Each row is a point on a tangle of strands that fork and nearly touch. The rows are in no order.
Points whose rows are less than 67.7 apart are linked; no others are.
z_412: [ -4 -18  38  28  -4  37   8 -18  -5   3  -8  28 -18  15  10   2 -26  13
 -32  -6  -7]
z_41: [ 31   6 -18 -25 -11  -5  -9  22  16  20 -25 -29 -10  27 -26 -16   0   7
  22   5  44]
z_754: [  0 -29   8  41  -4  -5  31 -70  -9   6 -15   6  11 -12  30 -10 -18  57
 -10  33 -23]
z_173: [-14  23  15 -41  12   0  25  -8 -27 -10   9 -27  14  -5 -30  -2  16 -15
  -7 -32  12]
z_606: [  8  -8  -7  30  -7   5   8 -40  10  -4 -32  23  -1  -5  42   7  -6  35
   6  44 -46]
z_25: [  2  -6 -41 -11 -23   5  13  -5   2   7  17 -14  28 -11 -18 -51  22   3
   8 -66 -27]
z_872: [-23  32  11   8  -2 -36  18  12 -10  -1   1  18  -5 -19 -15  19 -18   5
  14   9 -24]
z_719: [ 13  26  12 -60  -6   4  16  15 -15  11 -21 -35 -19  17 -34  -3  30  -8
  15 -17  32]
z_567: [  3  21 -10 -38   3 -28   4  13   3 -11  -5 -17   6   3 -22   9   9  -5
  30   7  31]
z_84: [  9 -25  17  -7  27   0 -24 -35   1 -35   8  30   5   2  -9  -5  25  -3
 -31  21  32]
z_202: [  0 -11 -23  31  -9   8  -2 -33  29  20 -22  -1  -1   7  45  11 -20  33
  17  33 -24]
z_80: [  8 -18   1  11 -12  34 -26   9   8   3  23   5 -21  20  28  -3  -2 -10
  -4 -20  -4]
z_69: [  8 -20  -6 -14  19  -3 -35 -20   8 -30  20  13  20  11  -3  -5  20 -15
 -16   7  32]
z_569: [ 12  12  14  18  -1 -19  -6  18   1 -25   2  54  -4  -2  32  13  17 -12
  -3  25 -61]
z_245: [-19   1 -16 -11 -19   3  21  -1  -1 -12  35  22  11 -19   0 -14  41  -7
  -2 -37 -50]
z_195: [ -6  21 -27 -11 -23  -8  -6  34   4  11  14 -23   6   7  11  -4   3 -16
  13 -30 -32]
z_866: [  5   3   4  30   0 -11  -1 -34  11  -6 -18  41  14   0  19  10 -32  24
  10  33 -30]
z_924: [ 10 -12 -10  -3 -11 -12   8   9  24  -8  51  48  23  -2  31  -1  13 -18
  -7 -15 -40]
z_537: [  2   0  56  38  13  10   9  -5 -33 -15 -14  22 -13 -17 -14  -5 -22  13
 -24  21 -32]
z_219: [ -5 -52   1  21   5  26   8 -46  16   9 -16  -7   7  -8   8  -1 -25  25
 -25  13  34]
z_877: [-16  23   3  14  -2  -2   9  25 -13  -1 -29  -2 -37  -6  20  29  -6   5
  10  37 -28]
z_148: [  1  33   6 -22  12 -38 -15  19  -8 -23 -31  -1  -8  -1 -15  17  41   5
   0  34  -5]
z_39: [  4   8 -33 -30 -15   0  -4   2  -1  -9   9 -24  16   0  -6 -37  38 -15
   1 -52 -21]
z_965: [ -1 -11 -10  22  -2   1 -10   9   8  27  41   7  30   2  -9 -15 -40   2
   5 -51   7]
z_140: [  6 -11  24  41   7  35   3 -33   5   3   6  46  -6   5  33  11 -28  22
  -7   0 -18]
z_808: [ 10   3 -32  -2  21   1 -24   4 -14  -5  32 -42  23  -4  10 -16  20 -39
  29 -11  20]
z_32: [-21   2 -21 -12 -21  18  26   5 -14  18  16 -17  16  -6 -25 -26   5  10
   0 -70 -24]
z_555: [  4 -13 -26  18 -15  22   4 -19  31  29 -32 -23 -20  12  35   4 -29  38
  14  20 -10]
z_756: [ 12 -11 -37  20   5  -1 -24  22   1   2  46 -16  17  -1  25 -10   0 -42
  24 -19   3]
z_79: [-13  -1 -24   1   0 -26 -13   9   0 -18  34  13  26  -9  18  22  19 -41
  10   1 -27]
z_408: [ -1  -6  23   3  27   9 -15 -16 -22 -23 -22   8 -26 -11  -3   1  37   8
 -27  48  13]
z_446: [-18  33   6 -25 -11  -2  10  30 -14  -5  -2 -22 -32   3  -4  14  20  -5
   4 -10 -16]
z_7: [ -2   1   5 -10  -8  23   3  13   8  20 -38 -30 -50  13   2  11   0  23
  -2  16  21]
z_397: [-31  30   6  23   6 -30  12  13   7  12   7  22  13 -15   6  36 -32 -14
  26  19 -30]
z_993: [ 14 -34  -1 -21  -4 -18  18 -19  31  19 -35 -17  -1 -11 -19  -1  -3  24
   7  41  52]
z_164: [-11   3  16  -3   5  30 -16  10 -13 -17  25   2 -25   8  26   9  24 -16
 -12 -12 -11]
z_899: [ -4  18 -18  -4 -13 -12  -8  30   9  11   4 -19   1   9   3  12 -14  -9
  19 -14  -2]
z_686: [-27  14  16 -17  -7 -16  27   4 -21  -7  14  -1  11 -13 -31   1  -3  -6
  -5 -33   4]
z_706: [ -9   4  39   9  11  20  -3   4 -33 -26  12  10 -30   0   1   3  19 -15
 -29   0 -13]
z_214: [ 13 -26  20  -7  -6   7  35   3   8  27 -20 -10   5   5 -43  11 -18   4
   0   1  62]
z_158: [ -8  18  -7 -26  -1 -32  -2  10   1 -20 -18   4  -5   0 -14  14  10   4
   6  19  10]
z_740: [ 17   5 -24  16 -10 -16  -5  19  24  43 -15  -5  12  15  -9  -8 -63  20
  32   2  32]
z_64: [  4 -14  -5  -8  -7 -13   8 -17  23   5 -39 -10  -2  -8  -3   4 -17  34
  -1  41  25]
z_52: [  1 -25  -3  14   6  11 -22  -2   7   1  32   4  21   9  -3 -11 -31 -14
   0 -31  26]
z_286: [-12  18  50   8  16  -3  28  17 -42 -10  -8   0 -16 -15 -38   1  -2  -5
 -20   0   0]
z_691: [ -7  -9  26  -9  -1  -7  34   3   4  19 -22   3  -4 -11 -33  21 -27  11
   8  12  46]
z_733: [  6   6  12  -3   0 -14 -11  13 -10 -39  13  37  -8  -7  23  -3  33 -14
 -20   8 -32]
z_970: [ -3 -11  -4  25  -6 -16  25 -55  -2   3 -22 -12   4 -18  42  -2  -6  52
   1  51 -33]
z_679: [ -5 -39   8  21   3   9  11 -61   4 -15 -22  10   4 -12  21 -12 -10  36
 -31  33   6]
z_646: [-15  -4  43   4  -2   0  38   6 -12  17 -22  19  -4   0 -33  17 -37  13
 -16   1  13]
z_487: [  4  24   7  14  -6 -32 -13  14   7 -16 -25  36  -7   0  26  14   1  -1
  -1  30 -50]
z_96: [-12   7  54  28   5   4  27   9 -28  -2 -20  15  -7 -12 -26   4 -28  11
 -28   0 -13]
z_561: [-17 -11  -7   7  -8  19  10   9 -15  33  39  -5  32  -8 -18 -22 -12   2
  -4 -76  -5]
z_449: [ 16  -3   8   4  -9  10  -1  10  18  -6  32  48  -2   9  43  11   0 -12
  -4  -9 -31]
z_204: [  9  -2 -11  22 -13  31 -16  11  23  38 -21 -15 -18  17  19  -8 -40  26
   5   0   0]
z_3: [ 12  -4  -8   7  -6   2  12  27  11  46  -5 -22  -9   6 -22  -2 -48  15
  32  -7  45]
z_471: [  2  14   6 -28 -21 -19  35  26  -5  29 -10  -5  16   4 -41   0 -29  12
  10 -43   9]
z_324: [-15   3  -7   3   4   6  -3  13   1  11  11 -13  -6  -4  -6  18 -27  -7
  18   1  21]
z_43: [ 15   4   0 -31  -5   8  -5  16  14  16 -35 -28 -25  25 -14  -5   9  13
   1  13  38]
z_198: [ 16  -6   4  30   4  22   4 -14  25   6  18  54   3   9  51  18 -23  -1
  10  11 -34]
z_813: [-26  -4  -4  21   8  12 -10  -8   9   3   7   0 -15  -6  15  23 -23   3
   8  19  12]
z_222: [  7  11 -37 -15 -30  -3 -12  31   9   3  13 -10   5  14  14 -16  28 -11
   0 -47 -42]
z_665: [  0   5  13   2 -11  17  15   0   1   7 -51 -16 -44   2  14   6   4  38
  -8  35  -5]
z_296: [ 21  13 -15 -36  24   2 -34  -6  -8   1  -5 -31  10  22 -19  -5  37 -15
   3   6  43]
z_532: [ 10  -9  12 -23   9  33 -24  -6 -14 -11   4 -18 -10  32  -9 -15  28 -15
 -28 -20  24]
z_407: [ -5   8  10  19  -5 -18  -1 -12  12  -6   0  41  21  -2  -3   7 -42   6
  -3   2 -13]
z_580: [-17  13 -17  12  -5 -35  -6  11  11   6  10  17  27  -4  19  38  -8 -35
  20  11 -44]
z_600: [-19   7  -3  -2 -24 -11  19  -1   1  -1  30  45  18 -14 -11 -11  15   2
 -15 -47 -55]
z_898: [ -2 -32   6  16  10  27  -2 -19  13  15  -2 -21  -7  -3 -10   0 -27  11
 -16   8  48]
z_572: [  9  -7 -29   2 -10 -11 -10   5  30  19 -26 -10   2   0  -1   1 -31  23
  26  23  17]
z_30: [  2 -11  18 -13   2  35 -19  -9  -4 -10 -18  -2 -33  24   2  -6  21   6
 -34   2  20]
z_489: [  4   6   2 -10   6 -19   8  18  -9 -38  32  36  -4 -11  20   4  54 -26
 -10  -3 -48]
z_552: [  5  -6 -45  27  -2 -20 -23  21  13  10  37  -8  32   5  23   6 -19 -37
  29  -3 -11]
z_229: [-11  19  45  -6  20  10  10   1 -41 -19  -6   1 -24  -5 -22  -1  26 -10
 -33   2   2]
z_644: [  3   2 -12   3 -20  -7  12   7  25  15  50  52  26   0  15  -9   4  -6
  -4 -41 -53]
z_893: [ 15 -26 -41  20   5   1 -37  -3  35   1   5  -2  14   7  27  -8  -8  -7
  11  23  12]
z_372: [ -3  19  14  -7  27 -11 -21   4 -13 -20 -27  -4 -30  -3  -1  18  50   3
  -7  43  -1]
z_941: [  3  29   7 -39  -7   9  11  22 -14   8  -5 -46 -25  12  -8   9  26  -8
  16 -11  14]
z_921: [  7 -21  36  38  12  13   9 -27 -18 -21 -23  19 -14 -28  -9 -11 -12  25
 -22  41 -18]
z_126: [ 20 -14  26  31  17   8 -12 -17  -7 -35 -17  29 -20 -16  16  -5  15  15
 -19  50 -32]
z_288: [-20  31   0  -2  -5  -7   5  33 -15  -8  -3  -8 -18  -1  14  25  20 -14
   8   5 -35]
z_891: [ 19  -3  -2   1  -6   4  14  28  -8  33  -2 -25   3   8 -25 -13 -37   1
  13 -29  47]
z_356: [  5  11   3 -44   8   2  26 -15 -21  -5  10 -38  33 -11 -40 -23  17 -24
   5 -40  27]
z_176: [ 20 -28  10 -23  -5   0  37 -13  18  27 -39 -16  -4  -2 -32  -2   5  12
  -5  28  70]
z_977: [ -5 -19  30  11   2  43   2 -13  -4  -4 -23  10 -35  10   7   2   0  10
 -37   6  15]
z_814: [-14  -7  -5 -11  10 -19 -14 -12  -3 -31  34  10  25  -7 -17   5   1 -26
   1  -8  22]
z_352: [  8 -16  -5  22  -8  38 -23  18   4  24   2 -16 -19  20  21 -12 -27   4
  -2 -19  11]
z_207: [  1 -27  27   8  28  14 -11 -36  -6 -26 -17  16  -6  -9  -6  -5  22   3
 -43  29  27]
z_260: [-12  21  -1  -5 -22 -30  15  16  16  37  11  11  25   2 -28  -7 -36  12
  11 -44 -15]
z_350: [ 19  22  -1 -56   8   2 -17   1 -13   2 -17 -28   5  31 -31  -8  39  -5
  -7 -12  27]
z_203: [ 10  13 -16 -46   7   9   4 -14 -12  -5   7 -42  28  -8 -21 -43  37 -18
   0 -51   2]
z_905: [-28  35  12 -19  -5 -31  40  18 -27  -8   5   2  -5 -25 -30   5   7  -2
   5 -17 -25]
z_13: [ -2 -15   7  26  15  -7 -20  -8  -1 -28  -9  27 -13 -18  27  17  17  -1
  -7  51 -20]
z_798: [ -6   3 -18 -24 -13 -21   5   0  -3 -26  26  18  21 -12   9 -13  57 -24
  -6 -27 -45]
z_547: [ 17 -25 -40   7  13  -2 -52  -4  21 -11   3 -16   3   8  15 -11  13  -6
   7  29  32]
z_809: [-18  10  -2  -8   6 -17 -12  -3 -13 -29  30  -2   8  -6  -6  15  19 -24
   7  -4  -1]
z_906: [ 11 -10  -4 -24  16  21 -19 -22 -13 -14  34 -24  16  17  -2 -29  30 -29
 -15 -40  26]
z_811: [ -7  18  -5  -5 -10 -29  -1  -1  18   9   3  15  23   3 -25   6 -48   5
   7 -15   6]
z_396: [ -2  18 -21 -29   7 -26  20  17 -10   7  19 -36  10 -15 -21  13  -2 -21
  45 -18  34]
z_91: [ 11  20 -32 -21   9 -11  -1  15 -14  -1  18 -54  24 -15  -1 -16  19 -30
  40 -24  22]
z_806: [ 15  -9 -25 -10  23  14 -43 -10   7   3   1 -31  -2  16 -10  -7  28  -9
   3  25  46]
z_596: [-19 -10   8  23   9  -2  -8 -18   3 -14  -9  14  -8 -22  10  17  -8   5
  -4  44   6]
z_939: [-10  14  28  23   1  22  12   4 -19   9 -27   3 -39 -13  13  10 -13  29
  -6  31 -30]
z_93: [ 20 -21 -14   8   9  17 -27   2  -7 -11  34 -15  14  13   0 -42   0 -27
  -8 -36  35]
z_178: [ 10  -9 -46  24  -6 -14 -31  19  27  17   5  -3  22  20  32  13 -23 -26
  32  18 -12]

Follow the links from the first point to the second, and from the first to the third. Name the last point that the two ways share.
z_52 / z_79 / z_691 => z_39
z_126 / z_93 / z_356 => z_39
z_352 / z_679 / z_260 => z_606
z_993 / z_679 / z_203 => z_96
z_891 / z_126 / z_80 => z_96

A fork is a point with three links, a tip a point with one. Leave the first point through the second and follow the links. Name the first fork or tip that comes.
z_207 / z_84 => z_39
z_164 / z_80 => z_606
z_691 / z_214 => z_891
z_547 / z_806 => z_41
z_140 / z_198 => z_487

A fork is a point with three links. Follow the links from the first point to the second and name the forks in between, in order.
z_13 / z_606 => z_96
z_706 / z_866 => z_606
z_596 / z_965 => z_39
z_260 / z_214 => z_606 > z_96
z_25 / z_164 => z_39 > z_96
z_229 / z_686 => z_96 > z_39
z_646 / z_679 => z_96 > z_606
